Each scene shows the same named points in several views. A view is turned or mirrored, shifted and resized as a whole, has a little noise and may leave points out.
In the rows, 128 means zero.

Scene 1
View 1
(42): [115 118 113 123 134 110 112 110 125  98 136 155 146 146 145 148 158 188
 153 136 115 189]
(20): [ 89 112 227 148 167 159 153 123 125 107 105  78 161 132 136 152 126 110
 143 146 157 122]
(97): [121 109 118 129 126 116 116 111 114 105 130 151 157 126 136 165 159 159
 154 138 112 174]
(53): [101 111 170 125 143 141 142 126 143 111 115 108 150 149 140 136 149 152
 145 153 148 160]
(239): [108 112 181 137 138 154 145 122 143 130 109 105 158 132 142 137 142 120
 146 150 130 143]
(224): [101 137 175 142 161 130 121 105 130  98 126 131 143 147 155 143 127 164
 156 126 114 156]
(6): [136 114 158 140 144 127 101 110 127 138 114 149 156 130 129 140 164 122
 131 115 116 175]
(215): [113 137 145 136 154 121 105 103 133 106 131 151 139 150 155 138 142 174
 154 122 105 179]
(38): [146 112 132 131 131 119  93 112 136 153 117 163 154 134 127 130 179 133
 128 116 112 198]
(240): [113 135 132 120 140 122 111 116 159 122 126 149 133 164 159 111 152 186
 149 134 112 194]
(44): [127 128 131 132 146 109  92 105 125 116 130 165 145 144 139 140 160 166
 142 113 109 193]
(220): [147 101  92 123 113 110  99 113 122 134 128 174 157 128 124 148 186 150
 136 130 109 203]
(183): [121 131 146 130 149 121 102 108 144 125 125 149 141 153 148 123 153 165
 142 122 111 190]
(182): [139  91 146 128 133 123 109 119 120 135 113 140 166 126 109 149 184 119
 120 128 145 186]
(47): [122 134 133 138 124 135 120 106 150 134 123 154 144 132 166 129 141 151
 164 135  77 164]
(17): [118 103 151 129 131 133 130 118 128 120 118 126 158 130 132 150 159 139
 142 146 133 162]
View 2
(44): [124 149 106 153 157 145 126 140 124 131 159 141 109 173 116 178 142 127
 117 154 143 129]
(183): [125 154 101 156 154 147 107 134 120 136 150 143 128 163 111 164 132 139
 133 129 143 116]
(182): [ 80 161 125 159 149 138 125 119 110 187 176 140 144 167 130 151 152 112
 106 136  78 158]
(215): [125 142 104 149 163 140 119 148 122 119 147 129 125 183 109 168 120 132
 127 134 158 111]
(17): [ 79 153 128 142 162 134 117 138 126 159 157 122 170 185 118 137 123 119
 126 123 108 144]
(20): [ 55 138 101 158 171 114 122 158  71 165 169  88 229 203 120 120  59 127
 127  63  88 112]
(224): [107 134  99 149 170 129 121 161 107 120 153 111 158 196 109 156  91 133
 131 113 146 101]
(42): [124 148 140 136 157 138 111 139 143 127 141 130 120 195 116 163 134 114
 125 158 157 140]
(97): [ 93 142 133 133 165 131 134 145 135 139 163 117 136 204 120 158 134 105
 107 156 126 148]
(38): [101 166  98 155 151 154 127 119 131 163 171 157 120 143 118 168 169 136
 117 142 101 143]
(47): [ 96 153  93 127 169 146 124 150 171 113 146 137 150 159  94 152 138 154
 141 128 139 118]
(240): [139 157 116 152 149 149  84 129 137 129 126 147 126 161 104 157 126 140
 150 128 166 120]
(53): [ 93 152 131 152 157 129  94 134 108 160 145 115 184 191 118 126  95 121
 139 100 122 128]
(239): [ 62 151 108 145 164 130 113 145 118 160 158 114 202 178 110 123 101 136
 140  86  97 125]
View 3
(239): [122 134  95 159 159 192 137  77 126 230 172 115 113  52 121 152  87 156
 166 125 113 117]
(220): [ 39  49 121  93 204 134 141 184 159 173 131 173 186 139 187 118 193 101
 180 133 145 117]
(53): [154 139  99 169 172 180 128  72 153 245 183 118 123  42 123 136 109 138
 162 155 112 146]
(44): [ 62 122 113  88 193 132 118 163 203 177 129 144 198 118 158 161 171 123
 135 114 136 171]
(38): [ 28  54 125 111 179 134 145 154 160 195 118 136 195 136 162 165 134 116
 172 115 140 133]
(224): [124 194  97 109 178 172 105 112 191 199 156 124 148  62 118 173 138 161
 118 104 119 175]
(47): [ 87 128  96  97 195 167 131 149 141 177 174 135 129 108 140 157 150 135
 128  39 178 128]
(42): [104 129 105  93 213 142 111 165 200 182 160 162 170 100 163 112 205 109
 129 130 148 167]
(6): [ 54  88 117 130 163 156 146 118 156 208 120 131 178 101 141 172 108 141
 178 135 111 135]
(20): [157 190  91 175 134 212 123  29 140 249 161 103 108   8  91 172  54 193
 168 161  59 127]
(97): [ 92 127 107  94 196 168 114 159 165 177 153 172 157  96 158 114 192 134
 155 136 123 125]
(240): [111 114 105 122 215 124 132 145 199 204 175 115 167 105 150 155 164  93
 108  84 188 196]
(215): [ 98 163 101  94 192 148 110 144 203 186 151 135 170  96 140 162 163 130
 115  92 144 182]
View 4
(215): [126  57 134 128 127 129 127 140  86 139 129  90 122 137 124 102 164 128
 108 127 128 122]
(53): [ 77  78 103  95 122 128 111 146 129 113 139 111 143 148 116 112 118 125
  78  66 104 114]
(6): [151  67 105 118 132 118 147 129 124 122 120  74 146 188 129  92 164 122
  93  91  87 145]
(182): [150 102  73 114 117 119 146 109 151 111 122  70 151 193 111 102 156  89
  82  73  66 168]
(183): [118  54 116 134 138 115 137 131  95 121 136  86 124 149 126 107 175 126
 106 113 116 121]
(47): [142  72 122 108 166 159 153 155 118 122 124 103 142 147 123 111 188 148
 113 122 138 121]
(224): [112  56 145 106 120 133 109 159  94 142 124 103 133 142 133  94 124 145
  93 107 120 111]
(220): [161 109  83 140 131 137 163 100 129 117 127  65 128 160 102 119 202  83
 115 128 100 166]
(20): [ 88  63 124  59 110 130  88 181 144 127 122 122 171 177 138  82  61 155
  51  33  84 108]
(17): [116  94 100 100 121 140 126 137 137 120 125  98 145 158 112 111 136 114
  85  83 100 135]
(239): [102  74 105  76 137 143 123 163 151 111 129 115 162 169 128 104 118 144
  74  56  99 116]
(42): [121  94 115 136 117 140 128 120  98 135 130  84 114 121 104 122 167  97
 115 139 128 136]
(97): [144 104 113 115 115 153 130 127 119 138 119  87 133 139 106 111 151 100
 106 125 116 149]
(240): [ 95  56 112 138 153 120 140 130  90 111 147  97 115 124 121 125 187 128
 115 122 133 110]
(44): [141  66 118 141 125 118 137 119  91 136 128  73 120 151 121 103 179 112
 111 131 112 138]

In a view up to two points have been moved. Name them for each view, in the order of its rows, or write -.
view 1: -
view 2: (97)
view 3: (53), (6)
view 4: (182)
